Each row is a point on a landscape with many valleys, with its height.
From any point a ball rolls to the lowest of the 2 points nearest to it. It stops when none of these is lower. Distance is the straight distance between rows; heights are no part of it.
q_715: 145, 118, 138, 138, 172, 147, 92, 129, 93, 117, 122, 111, 117, 98, 111, 126, 135, 141, 124, 126, 134  h=2.84
q_418: 133, 140, 152, 103, 122, 120, 129, 112, 86, 139, 120, 126, 118, 114, 109, 130, 147, 115, 128, 134, 152  h=4.29
q_617: 123, 143, 127, 133, 104, 94, 130, 102, 98, 144, 142, 122, 136, 88, 141, 123, 155, 118, 138, 146, 142  h=5.12
q_303: 140, 154, 95, 157, 97, 114, 134, 136, 155, 165, 154, 149, 132, 141, 126, 113, 149, 104, 122, 117, 106  h=6.48
q_375: 120, 113, 123, 140, 127, 132, 123, 80, 130, 118, 112, 127, 118, 128, 143, 139, 115, 138, 182, 125, 130  h=6.07
q_60: 140, 115, 122, 153, 132, 148, 105, 101, 138, 119, 105, 120, 127, 101, 126, 131, 105, 140, 154, 129, 124  h=6.52
q_935: 134, 130, 141, 142, 156, 124, 128, 127, 148, 115, 116, 132, 118, 134, 138, 148, 117, 150, 111, 108, 118  h=3.74
q_517: 125, 145, 107, 119, 152, 134, 119, 145, 135, 94, 116, 139, 125, 169, 94, 148, 102, 132, 79, 109, 139  h=8.98
q_129: 133, 127, 113, 152, 151, 119, 105, 157, 160, 109, 158, 120, 159, 123, 154, 147, 130, 124, 130, 128, 119  h=8.02
q_566: 119, 70, 128, 112, 126, 150, 137, 152, 145, 116, 120, 130, 131, 136, 133, 96, 111, 119, 129, 153, 114  h=2.25
q_968: 159, 120, 117, 92, 104, 110, 145, 140, 124, 160, 133, 162, 119, 135, 121, 117, 141, 109, 135, 127, 101  h=7.86
q_438: 135, 141, 96, 130, 89, 90, 158, 125, 121, 142, 98, 115, 151, 94, 108, 129, 149, 87, 147, 148, 122  h=6.12
q_250: 167, 144, 127, 100, 134, 122, 101, 140, 96, 134, 149, 144, 128, 114, 125, 141, 134, 131, 111, 107, 138  h=4.63
q_196: 123, 108, 111, 161, 115, 124, 141, 121, 123, 158, 150, 113, 152, 104, 131, 103, 145, 128, 125, 107, 124  h=5.32
q_204: 130, 140, 139, 115, 95, 108, 101, 145, 131, 122, 124, 155, 136, 145, 97, 144, 168, 121, 119, 152, 142  h=8.70
q_849: 113, 127, 129, 148, 122, 129, 140, 87, 130, 149, 134, 130, 120, 148, 143, 125, 110, 129, 155, 123, 135  h=5.65
q_341: 128, 116, 135, 133, 168, 144, 112, 153, 143, 129, 127, 134, 129, 116, 165, 131, 101, 124, 134, 169, 108  h=3.26
q_557: 139, 149, 121, 109, 125, 120, 115, 128, 104, 154, 165, 140, 140, 141, 124, 126, 118, 112, 124, 146, 154  h=5.57
q_943: 113, 118, 116, 112, 147, 160, 112, 128, 121, 99, 163, 109, 131, 139, 169, 131, 124, 156, 145, 122, 127  h=3.41
q_273: 141, 172, 101, 118, 104, 126, 135, 141, 104, 160, 182, 141, 149, 128, 135, 132, 143, 129, 112, 135, 137  h=5.81
q_373: 109, 128, 131, 128, 178, 142, 131, 140, 103, 125, 133, 97, 133, 140, 147, 134, 127, 84, 126, 131, 137  h=5.29
q_383: 156, 124, 109, 120, 186, 150, 89, 137, 135, 120, 130, 123, 120, 121, 150, 156, 113, 145, 142, 130, 129  h=0.80
q_654: 103, 123, 146, 112, 117, 97, 149, 116, 143, 128, 122, 127, 114, 166, 122, 154, 140, 148, 128, 140, 130  h=3.97
q_443: 137, 148, 125, 150, 94, 89, 134, 132, 137, 148, 109, 134, 140, 110, 95, 131, 136, 92, 124, 154, 133  h=6.50
q_170: 147, 118, 152, 91, 154, 122, 128, 122, 87, 127, 115, 130, 119, 118, 128, 134, 139, 110, 117, 125, 130  h=3.90
q_747: 139, 125, 121, 117, 129, 142, 115, 152, 134, 98, 123, 150, 124, 154, 96, 150, 91, 134, 111, 129, 126  h=8.91
q_951: 139, 97, 140, 101, 164, 127, 136, 127, 108, 115, 102, 107, 110, 107, 132, 132, 139, 109, 145, 119, 105  h=3.33
q_390: 132, 156, 132, 109, 95, 124, 127, 96, 80, 143, 125, 138, 126, 115, 122, 132, 164, 128, 153, 139, 144  h=4.61
q_981: 106, 108, 113, 136, 157, 165, 125, 145, 146, 114, 151, 96, 142, 152, 138, 131, 117, 139, 139, 140, 127  h=4.21
q_203: 139, 129, 127, 149, 125, 100, 131, 135, 123, 154, 110, 128, 135, 105, 89, 124, 122, 109, 109, 162, 158  h=6.87
q_859: 127, 121, 126, 139, 91, 95, 172, 129, 166, 137, 102, 138, 131, 118, 117, 113, 126, 126, 129, 118, 113  h=7.47
q_905: 122, 87, 139, 107, 146, 146, 108, 160, 128, 117, 144, 132, 136, 110, 163, 102, 107, 117, 140, 162, 109  h=3.32
q_808: 114, 135, 144, 148, 171, 144, 102, 143, 133, 92, 105, 113, 122, 100, 118, 133, 122, 168, 102, 144, 135  h=2.48
q_43: 111, 126, 165, 140, 122, 93, 155, 117, 135, 131, 119, 112, 124, 114, 128, 111, 137, 135, 114, 132, 140  h=4.47
q_224: 119, 118, 162, 122, 128, 123, 139, 120, 137, 114, 88, 121, 116, 110, 106, 114, 135, 146, 108, 130, 145  h=3.87
q_597: 105, 129, 118, 175, 119, 131, 123, 102, 150, 151, 143, 126, 130, 161, 137, 109, 121, 125, 140, 111, 138  h=5.23
q_660: 130, 117, 133, 113, 115, 156, 167, 145, 131, 123, 109, 125, 122, 132, 113, 104, 91, 134, 97, 108, 128  h=2.85
q_462: 130, 130, 112, 118, 187, 164, 89, 126, 120, 119, 156, 113, 125, 117, 183, 139, 131, 145, 146, 124, 131  h=2.46
q_99: 158, 143, 115, 104, 154, 137, 91, 130, 107, 147, 155, 137, 115, 140, 112, 130, 114, 123, 114, 125, 157  h=5.13
q_232: 129, 117, 119, 111, 110, 128, 132, 124, 100, 144, 140, 136, 131, 140, 132, 115, 158, 83, 156, 130, 122  h=8.20
q_317: 99, 103, 151, 104, 120, 121, 140, 115, 143, 111, 107, 126, 121, 165, 119, 143, 117, 144, 159, 162, 146  h=3.30
q_720: 129, 129, 128, 133, 202, 155, 98, 141, 117, 110, 109, 111, 105, 104, 135, 134, 129, 173, 115, 125, 137  h=1.25
q_510: 133, 131, 98, 135, 123, 151, 120, 123, 113, 146, 167, 117, 147, 130, 127, 102, 154, 126, 124, 92, 125  h=4.19
q_335: 129, 106, 138, 98, 118, 128, 175, 135, 139, 126, 107, 133, 108, 145, 114, 121, 102, 134, 117, 110, 109  h=2.26
q_613: 141, 112, 113, 167, 157, 139, 124, 122, 143, 126, 132, 105, 129, 87, 151, 125, 112, 146, 137, 119, 107  h=7.11
q_509: 93, 114, 157, 119, 123, 173, 135, 151, 125, 102, 105, 113, 121, 141, 136, 104, 119, 114, 123, 139, 125  h=1.91
q_302: 123, 114, 139, 129, 112, 116, 120, 121, 127, 124, 121, 138, 124, 130, 117, 123, 155, 95, 138, 120, 115  h=8.34
q_420: 122, 132, 150, 149, 151, 120, 103, 122, 162, 122, 145, 137, 120, 149, 147, 129, 106, 151, 110, 114, 132  h=4.32
q_944: 133, 138, 132, 123, 81, 93, 171, 111, 143, 146, 101, 146, 128, 113, 127, 112, 118, 93, 145, 125, 121  h=7.63
q_692: 142, 150, 95, 141, 161, 145, 99, 142, 124, 106, 140, 123, 119, 151, 115, 130, 89, 131, 83, 96, 151  h=9.05
q_463: 136, 111, 149, 107, 150, 134, 132, 123, 132, 114, 100, 129, 101, 142, 130, 142, 104, 132, 123, 111, 120  h=3.05
q_942: 107, 158, 157, 115, 100, 96, 162, 122, 126, 139, 132, 122, 126, 134, 131, 133, 149, 145, 111, 136, 137  h=4.50
q_913: 135, 149, 114, 139, 89, 105, 152, 110, 149, 167, 131, 154, 124, 122, 146, 109, 122, 147, 135, 123, 118  h=6.88
q_453: 110, 133, 149, 150, 127, 161, 153, 146, 137, 120, 114, 117, 128, 135, 115, 106, 67, 121, 110, 124, 144  h=3.06
q_199: 122, 136, 115, 166, 104, 108, 156, 127, 131, 161, 138, 129, 146, 116, 125, 116, 146, 100, 137, 115, 113  h=6.10
q_876: 124, 135, 141, 96, 108, 134, 100, 133, 129, 121, 120, 153, 126, 154, 115, 131, 131, 124, 125, 149, 131  h=8.78
q_860: 123, 127, 107, 127, 121, 148, 131, 130, 128, 113, 158, 111, 147, 117, 149, 144, 125, 151, 132, 113, 108  h=4.22
q_531: 107, 139, 144, 178, 120, 120, 109, 107, 168, 131, 148, 143, 124, 148, 143, 122, 117, 148, 121, 112, 140  h=4.77
q_936: 142, 135, 139, 99, 88, 113, 163, 127, 129, 150, 99, 146, 109, 123, 121, 105, 139, 99, 129, 120, 117  h=7.73
q_47: 95, 153, 127, 170, 116, 131, 117, 94, 126, 138, 137, 113, 114, 165, 124, 125, 151, 138, 133, 102, 146  h=5.61
q_289: 151, 142, 90, 97, 117, 115, 151, 156, 116, 153, 178, 136, 153, 138, 119, 140, 138, 129, 110, 111, 127  h=5.37
q_855: 131, 128, 139, 137, 124, 114, 121, 118, 120, 110, 105, 134, 126, 122, 103, 153, 161, 120, 151, 133, 130  h=8.47
q_214: 143, 131, 111, 99, 123, 129, 150, 146, 127, 121, 169, 137, 140, 136, 139, 142, 117, 156, 110, 108, 117  h=4.88
q_606: 119, 127, 117, 143, 115, 154, 129, 123, 109, 132, 146, 123, 143, 147, 109, 115, 123, 119, 126, 124, 134  h=3.31
q_633: 101, 105, 124, 136, 158, 139, 133, 152, 131, 118, 149, 98, 150, 138, 139, 128, 121, 109, 118, 158, 132  h=4.83
q_169: 96, 105, 156, 112, 120, 138, 134, 117, 128, 106, 102, 115, 120, 134, 141, 120, 123, 140, 150, 140, 131  h=2.60
q_140: 152, 138, 129, 119, 157, 115, 97, 139, 118, 119, 136, 132, 131, 96, 122, 147, 139, 149, 113, 126, 134  h=3.99
q_207: 128, 151, 116, 139, 109, 110, 107, 123, 141, 114, 110, 141, 139, 131, 101, 166, 153, 127, 134, 142, 139  h=8.59
q_473: 150, 158, 114, 140, 91, 118, 136, 132, 141, 178, 134, 163, 115, 138, 135, 103, 137, 122, 125, 131, 109  h=6.69
q_457: 154, 125, 129, 110, 171, 146, 84, 147, 114, 130, 125, 143, 127, 114, 165, 142, 94, 139, 130, 162, 133  h=2.38
q_675: 148, 126, 101, 166, 159, 133, 95, 134, 160, 123, 157, 117, 147, 102, 149, 145, 123, 140, 121, 106, 119  h=7.69
q_875: 110, 133, 155, 153, 100, 166, 132, 129, 123, 113, 123, 123, 134, 137, 126, 109, 102, 122, 119, 125, 132  h=2.52
q_678: 115, 91, 129, 105, 164, 128, 158, 145, 123, 109, 99, 92, 127, 125, 129, 141, 125, 125, 140, 139, 111  h=2.44
q_242: 126, 120, 139, 145, 99, 110, 152, 101, 163, 128, 95, 145, 119, 111, 133, 110, 128, 149, 147, 105, 102  h=7.26
q_154: 135, 154, 128, 119, 83, 110, 158, 97, 148, 144, 105, 137, 105, 127, 128, 116, 146, 166, 140, 120, 104  h=7.07
q_345: 116, 157, 154, 156, 118, 116, 121, 106, 132, 115, 139, 127, 134, 125, 147, 141, 150, 143, 136, 100, 130  h=6.09
q_284: 125, 128, 150, 120, 139, 139, 126, 136, 124, 88, 91, 113, 128, 105, 101, 148, 125, 160, 108, 151, 145  h=3.25
q_826: 116, 163, 135, 165, 115, 135, 137, 104, 118, 129, 134, 109, 134, 135, 118, 143, 158, 129, 139, 96, 136  h=5.86
q_75: 124, 122, 140, 108, 112, 150, 88, 146, 128, 95, 112, 157, 125, 160, 105, 138, 102, 134, 114, 150, 154  h=8.84
q_975: 115, 69, 125, 118, 148, 146, 144, 142, 152, 104, 118, 117, 120, 151, 134, 129, 118, 123, 139, 131, 99  h=0.81
q_776: 137, 126, 98, 109, 100, 91, 146, 115, 90, 139, 126, 129, 138, 83, 123, 126, 167, 100, 148, 143, 119  h=5.68
q_459: 152, 128, 110, 99, 116, 114, 130, 143, 112, 164, 158, 137, 124, 145, 124, 109, 162, 79, 125, 125, 111  h=8.03

Where does a ball stop that starts at each point below?
q_438: q_975
q_273: q_383
q_557: q_720
q_849: q_335
q_345: q_335

Call two points neighbours if one is among the 2 nearest of the other. Go from one point of each pair to the other, from neighbour to neighbour, staying as low as possible. Name the highest point that can't be avoided.
q_509 / q_383: q_273
q_335 / q_720: q_942
q_509 / q_335: q_453
q_383 / q_975: q_905
